Each row is a point on a landscape with many peaks, with its height.
A climber steps from a point to the highest of its 5 nearest points, and stops where none of them is higher. Distance is the straight distance between rows; heights are no part of it.
nuver: [108 101 129 129 154 121 109 123 142 123 122 119  93  98 120 137 121  91
 125 168 187 124]  height 325
Pibon: [148 120 141 157 195  83 116  88 154  85 158 147 107 181 104  95 152 151
  95 216 211 168]  height 284
viduz: [161 102 125 143  64 135 117 177  72 156  89 149 141 146 145 156 140 118
 149  75  55 170]  height 385
nulin: [ 88 119 123 127 147  98 135  69 236 108 155  99  62 130 133 112 129 117
 107 142  98 121]  height 418
dob: [103 102 106 122 134 136  96 140 141 159 131 132 109  94 145 141 119 116
 124 151 183 109]  height 288
Sus: [143 156 143 124 145 154 131 134 120 105 136 124 144 113 124 120 116 141
 118 138 148  97]  height 305
kimu: [153 152 154 133  92 120 176 142  84 114  79 106 118 158 104 123 106 139
 135  89  59 177]  height 282
rezu: [ 57  87  82 112  84 151  87 131 177 196 147 129 102 114 156 150 122 129
 140  81 149 108]  height 371
dolis: [101 108 157 148 141  75 167 115 164 114 114 106 141 123 109 154 142  59
 139 153 113 182]  height 524
Kud: [117 108 130 136 137 118 134 154 136 123 118 133 136  87 120 143 120  90
 138 150 157 129]  height 496
Ruze: [155 143 111 122 110 155 124 152  70 149 106 152 180 115 143 137 130 123
 131 114 146 112]  height 111
Varit: [115 141 148 124 119 153 144 121 177 110 131 121 122 113 120 125 107 140
 122 111  84 128]  height 209
mekiz: [ 78 132  89 103  87 176  94 114 159 187 165 133  95 128 162 137 124 159
 141  67  84  83]  height 335
foper: [169 167 146 117 162 140 152 121 109  75 145  97 142 153 105  98 134 160
 107 151 154 100]  height 512
Mame: [137 125 142 153  74 151 152 162 149 125 106 141 120 129 132 133 110 120
 130  73  50 158]  height 290
vima: [156 134 128 136 172 117 132 151  84 113 131 168 165  87 119 105 136  86
 124 144 180 107]  height 280
kal: [157 170 155 123 114 129 178 141  84 110  91  93 148 144 104 118 113 151
 128 116 121 142]  height 339
dur: [150 165 150 121 126 147 169 110 123  92 127  92 129 146 110 109 115 172
 118 130 103 119]  height 323
gom: [129 111 125 136 177 113 113 136 125 118 121 143 108  97 130 121 125  99
 123 167 204 116]  height 240
lof: [172 160 151 134 163 100 137 126 128  52 164 111 163 176  82  83 149 141
  90 186 153 137]  height 390
vad: [165 123 128 132  63 139 133 163  73 150  80 129 126 145 135 142 114 143
 129  76  68 171]  height 312
Vuvi: [123 145 101  99 118 173 107 118 113 157 138 121 119 117 134 141 120 174
 128 112 126  78]  height 130
dibab: [120 144 152 132 149 121 132 120 173  95 152 110 128 117 116 113 108 127
 121 167 124 125]  height 410
safo: [156 177 163 136 117 106 185 121 109  83 117  86 163 171  94 105 132 131
 109 131  84 161]  height 415
zovup: [122 125 106 105 186 139  66 108 133 140 164 158  60 118 141 114 156 157
 157 156 196  86]  height 314
belis: [161 136  97 116 135 138 115 132  66 157 134 186 192 104 167 102 130  95
 111 120 181  87]  height 227
bapi: [160 170 162 138 147 102 180 144  65  87 110 103 181 154  89 112 148 121
 136 115 100 145]  height 613
kos: [163 178 155 119 143  74 200 133  80  86 122  75 165 202  70  86 141 147
 104 140 126 151]  height 342
serin: [126 108 112 133 140 123 116 144 122 141 122 153 137  88 131 139 119  91
 130 149 183 108]  height 317
loka: [131  95 127 143 123 119 131 172  83 154  95 167 178 102 142 162 150  99
 170  98  92 149]  height 486
vak: [157 154 154 127 168 118 122 110 139  63 169 117 142 151 107 100 136 156
 101 174 154 120]  height 417
guz: [143 137  85 120  59 163 114 131  67 184  97 140 158 167 149 147 104 157
 122  91 127 120]  height 198
Natos: [168 171 148 136 151 127 170 141  78  81 119 104 168 153  89 105 136 126
 115 142 144 115]  height 537
keli: [159 164 166 154 172  80 155 132  95  69 137 122 193 140  90 113 163  95
 123 154 132 144]  height 500
Pubi: [124  87 139 140  91 122 111 190  96 147 101 164 161 114 149 169 146  94
 176  84  70 171]  height 445
mafek: [ 59 112 111 110 128 144 108 105 192 162 147 111  53  95 144 128 132 139
 144  92 127  95]  height 347
Tumam: [119 113 130 122 103 147 130 166 123 149 119 145 149  95 135 147 117 123
 136 118 125 124]  height 220
Dol: [107 116 141 128 162  93 121  73 204  96 160 105  68 141 122 118 140 133
 102 186 130 142]  height 416
mirod: [102 106 139 131 157 112 112  90 191 112 145  94  71 131 132 130 116 124
 111 166 146 133]  height 372
zos: [ 83  71  80 126 108 157  87 109 149 182 124 104  81 110 150 157 146  99
 118 120 199 113]  height 399
Todo: [161 160  95  97 127 157 130 128  66 141 124 124 149 140 137 119 131 169
 112 118 170  68]  height 292
Pom: [163 145 159 113 184 131 108  87 141  67 179 117 106 168 118  97 144 179
 128 173 150 100]  height 361
vuved: [146 110 147 156 186  84 127 111 136  86 137 133 119 143 105 106 145 100
 109 204 202 161]  height 345
sizis: [135 126 150 137 181 109 104 109 160  79 155 128 106 139 106 106 128 146
 116 196 171 118]  height 398
seko: [167 138 142 152 201  90 134 133 105  79 143 166 152 137 109  84 144  86
 117 176 193 126]  height 327
boma: [117 104  68 108 171 141  57  98 122 175 151 175  74 113 164 127 136 136
 144 147 218  75]  height 334
Viv: [138 112 142 156 173  99 125  65 158  96 141 119  84 167 116 114 158 126
  93 214 203 190]  height 257
Noru: [ 80  81 130 156 124 144 129  89 186 120 104  66  66 117 119 137 147  69
 100 139 153 154]  height 447
Giso: [127 149 142 118 155  97 134  83 199  76 177 107 122 137 125 107 130 150
  95 176 101 139]  height 395
rusa: [154 131 117 133 133 135 129 155  77 143 118 161 186  94 140 129 137 109
 131 131 161 103]  height 239
ruv: [130 125 130 122 169 141 106 132 126 114 151 145 116 103 123 121 123 140
 122 166 175  94]  height 332
Giv: [161 116 113 128  23 125 119 158  90 157  87 131  83 150 150 133  96 133
 111  63  53 167]  height 176
pogu: [157 132 109 117  47 120 130 148  66 179  77 131 108 170 142 133  84 163
 123  90  93 158]  height 215
vurof: [164 142 152 152 189  64 133 118 125  67 151 142 157 151  96  95 152  97
 107 202 181 156]  height 407
kipet: [117 127 115 106 167 148  79 108 149 139 160 134  55 118 140 128 140 158
 156 156 166  76]  height 311
Veb: [122 127 150 119 181 119 103  85 178  89 176 120  66 146 131 105 141 160
 135 173 138 112]  height 303
ged: [136 156 152 131 105 155 168 124 144  96 123 106 132 130 122 123 104 148
 121 110  72 135]  height 201
ledo: [111 113 159 153 165  50 152 120 138 111 125 117 174 120 102 149 158  75
 144 160 105 187]  height 538
duro: [108 123 124 105 144 155  96 124 153 135 163 121  88  99 137 135 127 154
 139 133 130  79]  height 251
ser: [ 95  98 100 133  51 175  96 153 160 187 136 155 127 133 153 143 110 144
 122  61  80 128]  height 421
sika: [154 170 170 143 129 122 172 129  95  89 103  98 161 147 103 119 125 131
 129 123  94 149]  height 497
Mazu: [172 146 106 126  94 126 143 149  33 169  75 147 175 155 133 130 121 142
 135  93 141 127]  height 429
luzi: [153 145 135 130 172 137 119 144 116  92 141 127 142 125 116 105 127 137
 119 154 171  95]  height 676
zak: [ 90  97 112 125 116 139 118 157 157 159 131 123 121  85 135 155 109 108
 135 132 150 125]  height 411
Zut: [130 125 105 128  56 173 114 148 107 174 111 137 141 138 150 147 108 158
 131  76  89 128]  height 249
nav: [124 138 145 121 176 143 103 105 159  89 166 111 101 130 129 110 127 161
 127 163 134  92]  height 318
kom: [127 122 147 150 159  92 139 140 131 107 119 120 150 104 109 136 134  78
 139 162 154 148]  height 461
dud: [124 124 162 151 150  87 154 143 114 103 111 129 186 114 101 148 147  92
 162 125  82 169]  height 567
Bokag: [155 134 176 162 124  98 165 120 107  91 101 121 159 153 103 139 144 114
 143  93  16 207]  height 501
bev: [ 92  68 115 143  95 115 135 182 130 171 101 148 140 101 137 172 142  75
 167  97 121 161]  height 535
situ: [150 165  82  67 140 171 100  93  77 155 147 118  97 147 147 124 148 192
 136 116 154  51]  height 255
vuraz: [147 158 111  90 155 165  85 108 115 126 168 126  85 126 143 121 148 184
 151 133 154  61]  height 248
nemeb: [100 121 123 129  88 170 127 142 171 151 132 144  98 107 139 133 106 143
 124  72  75 119]  height 285
dani: [172 165 144 122 143 132 170 144  76  95 114  94 154 155  96  98 129 155
 107 136 155 100]  height 672
Tuvap: [126 128  95 126  82 170  99 142 110 184 130 151 166 128 155 162 111 136
 131 103 135 115]  height 146
Todim: [121 144 125 108 116 173 128 125 145 136 136 123 108 114 136 128 105 172
 120 101  88 106]  height 153
tiboz: [149 155 127 108 119 167 130 143  82 136 119 116 148 123 134 125 114 160
 120 125 149  94]  height 77
temid: [142 171 102  69 155 162  63  96 125 143 182 148  55 140 165 119 174 170
 192 136 150  65]  height 324
Dobov: [ 67 121  96  91 116 149  81 105 176 186 166 134  63 109 155 136 138 144
 155  84 118  76]  height 359
rup: [153 155 150 144 176 119 135 135 109  72 149 138 157 127  96 101 129 113
 119 165 170 115]  height 430
fosu: [126 108 145 139 171  99 107  65 179  99 148 109  72 170 118 116 150 143
  91 215 174 172]  height 276
gem: [ 81 102 135 128 130 129 131 112 192 142 130  97  86  98 128 132 111 102
 129 132 140 135]  height 376
kuzar: [120 114  87 114 140 146  80 123 119 161 149 161 132  94 148 134 115 130
 123 148 184  84]  height 223
fen: [ 93 106 151 147 129  97 140 111 185 118 116  84 106 115 118 142 122  67
 116 156 131 164]  height 494
gib: [107 129 102 102 129 167  85 123 139 163 161 137 122 110 148 144 121 149
 134 118 137  78]  height 187
Togi: [118 130 169 151 135  92 160 135 152 101 118 124 167 120 103 145 136  88
 150 129  67 181]  height 589
gisak: [ 80  86 117 129  83 134 129 173 166 169 117 135 126  95 143 155 116 101
 137  94 122 143]  height 491
futog: [130 102 168 158 161  88 146 149  96 103 101 146 189 125 101 157 152 103
 166 101  50 175]  height 554
Rupu: [137 115 152 148 123 129 137 170  98 132 100 142 165 111 130 157 137 104
 161 105  79 157]  height 499
Gonev: [166 161 123 111 128 120 179 149  50 134  87 105 151 149 106 104 115 161
 117 113 165 102]  height 492
Dap: [123  94 136 154 165 130 119  84 154 110 117 105  72 137 121 129 137  91
 112 183 195 158]  height 380
kat: [156 149 130 101 164 158 102 113 105  99 159 129 114 127 127 114 133 177
 123 148 163  71]  height 177
kir: [133 160 157 138 135 107 157 126 149  82 147 104 172 136 104 120 129 122
 116 154  99 157]  height 517
Sike: [126 141 156 141 158  61 153 117 152  94 146 112 160 122 100 129 147  80
 123 183 126 179]  height 531
Vude: [141 108 121 135  71 153 113 169  94 172 107 167 160 127 151 160 124 121
 154  80  84 152]  height 362
duzum: [129 145 136 129 104 168 145 133 149 121 122 112 119 114 122 127  99 150
 116 102  87 126]  height 157
Pubo: [ 82  82  80 114 125 147  83 124 148 190 140 122  86 102 146 154 125 128
 130 125 179  99]  height 373
rigo: [151 125 160 148 154 106 157 147  71 110  97 140 198 111 106 142 149  99
 158 107 100 147]  height 453
rur: [ 69 114 101 115 109 161 106 120 185 173 157 136  88 107 148 136 131 156
 140  78  99  84]  height 333
tifit: [147 120  80 122 157 133  83 120  95 154 143 187 126  95 161 108 121 121
 122 152 214  84]  height 224
mup: [ 83 121 101 112  95 180  99 133 150 180 146 139 124 121 160 145 110 159
 134  86 101  97]  height 293
Gemoz: [156 131 157 121 194 107 108  91 160  75 182 136 100 164 115 100 146 179
 126 185 169 117]  height 331
kezep: [119 149 144 125 138 131 153  97 183  80 147 102 119 131 130 106 114 151
 101 140  76 119]  height 368
ponul: [148 164 146 111  94 138 182 137  90 121  90  96 116 154 115 112  95 172
 123 105 108 136]  height 186
Lomod: [ 95  75  94 135 112 127 106 140 136 178 110 129 112  89 139 163 135  82
 130 132 189 127]  height 449
lefir: [128 117 143 141 133 116 141 172 107 139  99 145 173  86 123 151 136  86
 161 120 114 136]  height 579
leta: [159 171 159 122 125  91 200 142  75  96  93  88 149 182  87 100 117 151
 118 113 111 157]  height 310
tufe: [120 135 165 146 176  63 154 125 126  92 130 125 185 122  91 143 161  79
 146 154 104 170]  height 547
pemus: [143 133 168 160 156  86 157 135  93  97 110 124 192 146  96 148 154 109
 148 108  51 185]  height 542
vike: [113 121 158 144 151  90 138 125 161  99 135 104 135 113 106 128 124  84
 128 173 143 148]  height 498
mida: [ 87 118 145 139 117  99 156 114 209 111 131 108 117 115 122 128 108  89
 110 135  85 173]  height 458
fiven: [ 84  75  87 118  90 138  98 151 142 191 133 149 137 114 157 158 127 107
 135 117 169 120]  height 446
nasit: [ 82 142 104  88 133 143  92 104 188 155 164 123  44 114 149 124 146 149
 160  98 108  70]  height 343
teki: [130 105  87 142  84 143 111 161  78 174 111 187 206 129 173 150 130  99
 156 101 130 125]  height 299
kikuv: [159 148 163 141  85 106 180 130 105  98  78 119 128 165 110 120 114 129
 122  82  27 188]  height 391
noni: [111 146 141 126 136  91 147  91 210  83 159 116 125 130 121 111 122 129
  93 164  85 158]  height 422
gepet: [ 95 122 131 118 138 146 125 120 188 121 148 116  97 108 132 131 105 136
 133 125 112 104]  height 315
dalev: [143 142  98 113 139 151 104 138 101 135 145 157 138 103 143 129 121 141
 117 139 181  75]  height 108
fimon: [ 92  67 105 144  75 127 117 184 124 187 119 169 153 118 159 169 139  91
 162  98 116 150]  height 503
Zusov: [154 160 162 146 148 116 153 140 100  89 121 125 179 128 103 120 139 109
 136 142 118 130]  height 488
nizud: [159 137 140 136  54 137 145 148  94 130  85 128  92 141 132 129  95 139
 121  68  49 174]  height 229
bonu: [138  85 110 155  52 141  82 181  70 158 116 172 157 166 170 170 142 104
 156  63  66 159]  height 354
Vure: [ 91 130  96  92 150 144  49 111 135 176 169 145  61 118 152 136 153 142
 158 136 163  65]  height 340
moko: [ 79 104 137 140 120 109 151 109 219 110 134 101  89 104 119 127 109 103
 111 128 102 148]  height 433
Bivo: [116 100 138 170 139 119 127  60 172 109 118  76  91 146 120 150 172  74
  75 184 161 193]  height 457
Losa: [ 96 136 126 131 131 116 147  93 217  97 156 116  96 127 129 116 114 141
 113 132  72 117]  height 381
Tisof: [123 118  89 122  44 179  99 123 130 179 128 141 104 151 152 142  99 177
 114  53  68 125]  height 349
Zufoz: [135 144 116 111 109 172 120 140 108 153 125 127 141 122 137 143 115 158
 128 105 123  99]  height 1
zuta: [148 139 119 131 172 124 113 145  90 115 128 161 148  95 133 114 123 107
 118 158 196  93]  height 228
Gek: [109  92 140 149 141 126 120  97 166 121 114  90  77 125 116 139 136  83
 109 173 177 156]  height 413
Kaba: [171 145  95 121  99 128 143 120  20 188  88 167 219 160 160 108 124 108
 124  97 168 106]  height 252
pebo: [142 142 134  91 180 146  81 102 157 111 177 137  47 141 138 106 156 169
 165 151 147  76]  height 283
Limed: [157 144 158 143 106 129 162 153  86 120  83 122 153 134 112 137 127 126
 150  93  65 158]  height 402
Lun: [159 143 129 125  79 147 148 159  67 152  75 132 157 142 126 138 119 145
 125  95 111 151]  height 225
doz: [152 110  98 138  36 146  99 143  65 183  98 141 155 174 161 143 109 129
 135  78  92 156]  height 138
nor: [138 145 167 149 164  87 149 140 116  92 124 130 191 123  95 134 144  87
 149 146 116 144]  height 543
pepud: [100 139 131 141 114 124 165  96 229  93 139 134 105 130 133 119 106 129
 100 106  49 144]  height 387
mino: [142 150  89 104 101 171 108 122  86 171 128 131 154 141 148 131 114 167
 112 110 144  88]  height 128
nez: [153 146  98  90  87 131 146 144  51 179  86 125 136 169 135 125  96 190
 121 101 159 111]  height 405
zavil: [103 115 104 117 112 163  98 153 138 161 139 145 134  96 146 145 116 137
 128 125 150  98]  height 267
dupo: [154 165 134 107 120 104 181 148  58 125  86  98 139 167 107 102 106 174
 127 114 141 133]  height 379
Bil: [149 150 147 126 170 145 121 120 132  76 156 113 126 136 115 108 128 163
 119 163 148  98]  height 419
zaku: [119 102 170 162 154  69 153 129 129 103 118 134 185 134 102 158 158  92
 161 106  25 207]  height 539
lemak: [163 131  98 121 124 136 129 144  54 164 119 181 206 108 158 120 139  94
 126 109 170 103]  height 246
Gen: [120 147 117  98 147 169  94 107 148 138 168 127  80 118 144 128 143 162
 147 116 123  67]  height 300
Nuzam: [142 143  76 108 124 161  87 115  77 162 145 165 172 122 163 128 120 144
 118 134 174  70]  height 32
Kul: [ 92  81  71 124 110 137  91 126 133 193 134 151 123 104 159 154 124  90
 123 128 196 108]  height 401
Zovi: [152 144 144 136  81 146 171 134 120 111  84 118 101 145 120 124  92 145
 115  75  49 165]  height 253
gemaf: [115 101  72 123 116 137  94 131 113 184 136 176 176  99 168 131 119  93
 132 136 189  99]  height 308
tos: [119 146  99 100  82 182 120 113 121 171 140 120 104 131 148 135 121 186
 130  85  93  86]  height 250
nafe: [141  95 104 135 185 131  91 103 113 138 118 171  65 112 148 109 132 128
 113 168 241 117]  height 145
div: [145 136 144 107 181  93 101  71 203  76 196 117  89 160 133 100 158 178
 110 189 119 140]  height 350
vunub: [ 69  71  99 127 107 148 105 112 161 174 122  92  57 106 134 150 138 104
 118 111 181 122]  height 420
Rog: [129 123 165 157 176  55 161 127 108  94 123 131 201 128  88 147 160 100
 151 122  78 174]  height 556
nud: [ 87  91  97 138  60 152  95 174 148 180 131 163 137 118 160 153 118 118
 145  79 105 142]  height 468
rezif: [153 150 112 106  73 143 153 149  70 165  85 114 125 149 128 120 102 182
 121 102 128 132]  height 226
nepit: [141 126 125 123  63 165 139 146 112 154 100 131 116 136 142 134  95 157
 121  69  66 142]  height 196
Fab: [ 99  93 158 152 132  99 151 150 141 130 104 129 140  95 116 161 136  78
 168 122  88 183]  height 639
Ger: [170 145 133 131 140 125 153 154  57 130  99 155 185 105 126 117 148 105
 138 112 151 112]  height 344
ranal: [149 134  93 104  60 131 130 141  47 191  85 132 124 173 148 129  77 178
 129  98 131 141]  height 297
Komum: [ 80  97  74 104 135 139  56 105 140 194 152 142  93 110 158 144 128 132
 142 134 189  77]  height 352
Kig: [161 166 178 145 121  97 183 132  99  94  94 108 168 166  92 121 136 132
 128 105  60 176]  height 487
Faviz: [ 73 119 102 130 108 141 126 117 208 144 146 135  67 101 141 130 121 146
 131  59  75  98]  height 298
liki: [135 124  90 107 166 151  63 115 111 143 158 165 105 110 149 127 129 155
 135 145 193  67]  height 294
kovaz: [161 165 165 139 149 113 166 135 115  70 138 107 178 151 101 105 133 123
 119 157 116 135]  height 455
rugi: [ 79  68 120 148 109 155 134 115 168 152 100  76  72  99 130 151 145  77
 113 119 169 142]  height 448
Lif: [ 74 105 129 134 128 130 134 116 205 127 138 102  84 101 128 128 106 112
 121 123 112 127]  height 397
guko: [151 120 165 151 105 130 143 157 110 116  98 134 152 126 122 142 128 108
 154  86  45 179]  height 432
Demu: [121 164  95  76 149 163  68  96 144 156 182 138  59 123 150 125 163 155
 174 127 131  56]  height 329
sapem: [117 113 146 144 182 107 101  83 167  99 148 118  63 136 119 115 131 134
 116 195 190 141]  height 316
Pipa: [ 94 136 119 133 115  72 165  82 241  94 139 117 117 130 120 126 130 111
  76 148  72 164]  height 425
zaf: [138 146 153 136 150 127 129 142 130  92 133 118 153 113 117 128 121 118
 121 162 141 119]  height 301
Gumu: [ 82  84 136 138 111 113 141 158 170 144 103 117 112 100 124 150 124  79
 142 127 134 158]  height 585
pido: [100 130 138 116 157 128 121  91 188  97 165 109  76 125 133 116 123 146
 126 138 104 102]  height 328
popip: [168 169 150 103 136  83 208 135  78  86 116  71 141 198  78  80 120 164
 103 140 138 136]  height 400
vib: [105 114 108 127  79 168 111 152 156 172 137 142 112 115 153 142 107 147
 133  80  82 117]  height 365
fular: [ 94 117 139 124 137  92 142  85 218 103 148  96  93 128 123 117 124 112
  99 170 112 155]  height 450
Lovun: [150 158 165 145 168  87 134 125 124  72 154 126 174 141  87 106 153 100
 117 185 150 144]  height 459
fipen: [148  90  99 152  66 141 102 164  69 172  99 179 196 157 172 158 141 102
 157  82  88 150]  height 374
rogat: [152 147 136 122 144 151 125 156  88 116 122 137 165 108 126 123 127 129
 122 134 159  98]  height 232
Bune: [153  94 122 148  85 127 106 177  60 157  90 160 168 134 149 160 154 111
 159  79  69 165]  height 414
Gokim: [ 79  74 105 132 110 128 123 146 154 166 108 116 107  92 132 159 121  83
 131 122 168 141]  height 505
mes: [169 174 153 117 128 109 190 115 110  70 121  75 153 180  90  85 119 165
  98 133 115 133]  height 364
Tedu: [101 115 141 128 146 126 124 115 177 116 136 109 100 107 118 126 112 110
 122 164 138 126]  height 322
sotol: [127 146  84  88 149 168  71 106 104 162 167 147 115 125 156 136 146 167
 142 131 158  55]  height 275
suz: [135 154 134  92 172 156  97 103 145 106 174 120  69 132 140 103 138 176
 157 142 131  70]  height 261
Meto: [ 68  60  83 131  71 135 113 160 146 192 116 140 137 111 160 157 129  85
 147 100 163 143]  height 476
Sezur: [ 79  93 107 113 138 140  96 114 167 160 138 113  66 101 142 140 127 123
 130 130 157 103]  height 369
tem: [136 132  99 117 122 149 108 151  96 150 126 167 177  98 148 133 122 118
 127 123 167  95]  height 115
fug: [175 151 111 123 130 130 142 146  43 151 106 174 205 115 148 110 149  99
 125 111 155 104]  height 296
Linu: [146 143 174 153 130 108 166 141 115 100 101 122 174 133 107 141 136 110
 152 108  56 178]  height 541
suzef: [125 138 140 130 165 122 115 124 146  97 150 126 122 119 113 121 118 131
 118 180 160 116]  height 306
Duv: [134 143  89  99  81 159 131 119  75 183 106 125 119 158 149 128  98 196
 119  94 115 115]  height 169
Ruviv: [151 127 110 125 159 124 109 143  91 143 133 178 155  90 147 107 127 101
 118 144 203 100]  height 182
dipi: [158 163 131  97 130 119 179 133  80 108 109  78 120 168 103  96 107 185
 111 129 159 100]  height 513
ved: [166 116 105 130  84 132 118 160  43 171  76 161 182 149 152 153 133 123
 147  87 104 147]  height 307
Mavoz: [117 106 102 128 103 145 107 151 110 171 117 154 157  96 147 148 121 113
 137 127 157 110]  height 192
fenup: [116 127 114 113 133 158 113 146 133 147 138 135 133  94 139 136 116 139
 126 144 146  94]  height 148
tel: [143 156 127 102 138 162 140 107 117 113 134  99 106 135 124 120 117 175
 114 120 116  91]  height 170
Fofi: [ 87 101 137 144 124  95 143  79 208 106 120  82  88 137 118 131 147  74
  90 164 124 181]  height 472
levo: [144 113  99 126  23 154 104 153  86 174  99 140 105 165 161 140  96 154
 113  63  63 156]  height 155
ronen: [ 57  89  83 111 106 135  86 113 176 189 145 108  57 111 143 141 141 135
 138  95 150  99]  height 375
sero: [176 159 154 156 197  80 168 135  63  79 137 132 194 156  78  89 175  81
 118 129 145 130]  height 451
seni: [139 140 157 150 142 120 141 156 103 110 115 136 179 101 101 133 137  91
 151 129 113 145]  height 493
Ripo: [143 108 115 140 120 132 135 173  75 154 101 169 194 110 143 157 150  92
 154  97 107 146]  height 431
nam: [148 123  95 130  83 158 117 139  69 170 112 164 195 140 160 143 120 117
 135 102 140 107]  height 212
zogob: [128 149 138 116 136 150 142 106 166  95 151 104 105 125 129 115 111 167
 119 120  86  95]  height 304
rupo: [124 163  90  78 129 176  84 100 114 169 167 128 102 132 155 133 152 174
 158 103 123  54]  height 309
bipi: [113 136 127 142 101 161 155 123 184 114 126 128 103 118 135 122  98 141
 121  85  56 122]  height 295
peku: [169 161 134 133 162 140 139 144  80 101 128 139 163 125 109 101 133 122
 122 141 177  96]  height 408
Zoza: [147 145 171 150 113 123 165 146 116  97 103 120 154 135 110 134 122 122
 140 101  54 176]  height 495
Gis: [110 111 151 144  90 143 143 178 151 128 114 141 129 108 127 145 120 105
 149  99  71 160]  height 348
Bomup: [ 70 113  87 122  74 161  97 127 189 186 160 152  79 109 157 129 129 159
 131  45  82 100]  height 302
boti: [105 113 147 139 134 115 145 155 141 126 116 133 147  92 118 153 127  76
 153 129 109 156]  height 721
nadu: [152 154 116  96 100 108 168 162  56 160  76 112 127 164 111 111  89 185
 118 107 148 128]  height 357
gosiz: [116 134 157 145 108 125 162 143 169 110 119 130 136 119 124 133 103 109
 135 114  63 161]  height 443
mis: [ 86 124 119 101 159 142  91 104 178 145 167 119  46 104 142 125 134 146
 146 134 140  88]  height 319
Nozi: [123 105 143 156 162  95 122 107 150  98 126 112 102 126 103 123 139  88
 111 191 186 164]  height 370
rogo: [140 144 149 140 140 134 140 159 106 109 119 131 166 105 116 134 132 105
 141 139 135 118]  height 393
Movem: [163 167 133 124 117 136 161 156  59 130  94 119 166 129 113 128 126 143
 121 110 133 120]  height 326
Budig: [182 150 151 152 174 110 161 155  48 100 113 147 195 125  99  92 157  93
 125 118 160 102]  height 406
pedu: [142 102 136 145 187  98 112  69 172  95 159 141  70 168 111 104 144 159
 118 210 195 150]  height 268
kala: [143 155  91  87 107 121 145 130  52 183  95 119 132 169 131 109  86 203
 121 108 170  97]  height 338
bop: [149 114 115 145  72 151 114 166  66 168  96 160 171 141 160 163 140 116
 150  88  93 154]  height 367
Kulob: [117 121 154 134 161  93 116  99 181  87 157 113 108 135 117 107 122 133
 108 202 153 138]  height 462
fofin: [128 150 145 144  96 123 177 112 184  91 122 129 136 134 117 116 110 120
 110 105  39 163]  height 366
runu: [143 135 156 104 192 120  87  80 175  91 179 131  48 163 136  98 155 176
 165 171 145 108]  height 291
fiki: [ 98  88 104 126 143 135  92 113 143 159 122 117  64 100 134 143 130 106
 116 150 199 104]  height 351
zefon: [148 108 143 156 193 105 113  89 146  97 146 150  81 163 121 106 136 145
 124 199 219 146]  height 258
sogak: [125 136 156 133 157  74 132 104 172  83 158 109 135 138 104 110 132 117
 101 197 144 171]  height 502
kibof: [135 143 170 151 128 123 157 148 136 106 120 124 167 108 112 139 125 100
 153 121  79 166]  height 540
nasek: [124 108 133 138  69 162 120 177 137 154 117 151 134 116 150 144 118 117
 137  77  65 155]  height 386
Fomuf: [135 161 168 151 146  85 170 125 131  84 127 111 189 139  95 131 141 108
 129 139  77 172]  height 555
dezin: [111  93 134 140 116 120 138 178 137 146 107 150 147  98 134 159 131  90
 166 109 110 158]  height 602
Marop: [155 174 158 133  99 113 194 115 139  79 106  98 144 160 111 105 112 139
 106 119  55 175]  height 346
kese: [107 112 147 149 139  81 137  90 186 105 127  88 107 134 108 133 142  76
  97 186 143 195]  height 471
vup: [138 162 144 134 108 105 178 103 192  75 136 123 152 147 123 109 125 137
  88 134  47 169]  height 330
Pof: [148 127 148 142 191 116 110 120 131  85 155 144 117 130 117 101 134 133
 119 182 192 114]  height 313
voket: [ 54  72 109 122  88 134 119 125 187 181 125 108  72 103 150 144 133 122
 130  82 145 127]  height 394
fusa: [131 102 128 157 182 116 113  90 141 100 121 127  69 140 119 116 135 124
 114 192 222 139]  height 320
gizi: [101 111 134 131 103 146 123 159 157 150 120 136 130  95 132 148 112 114
 133 116 109 130]  height 353
lus: [162 166 149 113 147 128 154 101 131  63 154  82 146 161 111  97 129 175
 105 151 119 118]  height 435
sut: [167 154  97 104 101 137 142 142  46 167  94 139 165 148 129 124 113 153
 121 102 164 109]  height 593
Fir: [153 137 161 144 178  88 117 114 152  62 174 129 143 160 105  99 138 141
  95 206 171 145]  height 444
fiso: [ 88 115 111 113 119 155 116 138 175 164 146 133 105 101 142 134 107 146
 132 108 119  98]  height 264
tunu: [ 91 127 113 126 140  76 142  59 237  95 153 102  82 137 132 116 138 118
  76 162  96 157]  height 428

Two climbers start at each pair of points below. Name the first point that both come to, or write none.
kuzar / fenup -> Gokim
lemak / rusa -> Ger
rur / rezu -> Gokim
Nuzam / tem -> Ger
mekiz / mafek -> ronen

Where does a climber stop that starts at each point below?
Ruze -> dani
Bomup -> boti
fiso -> boti
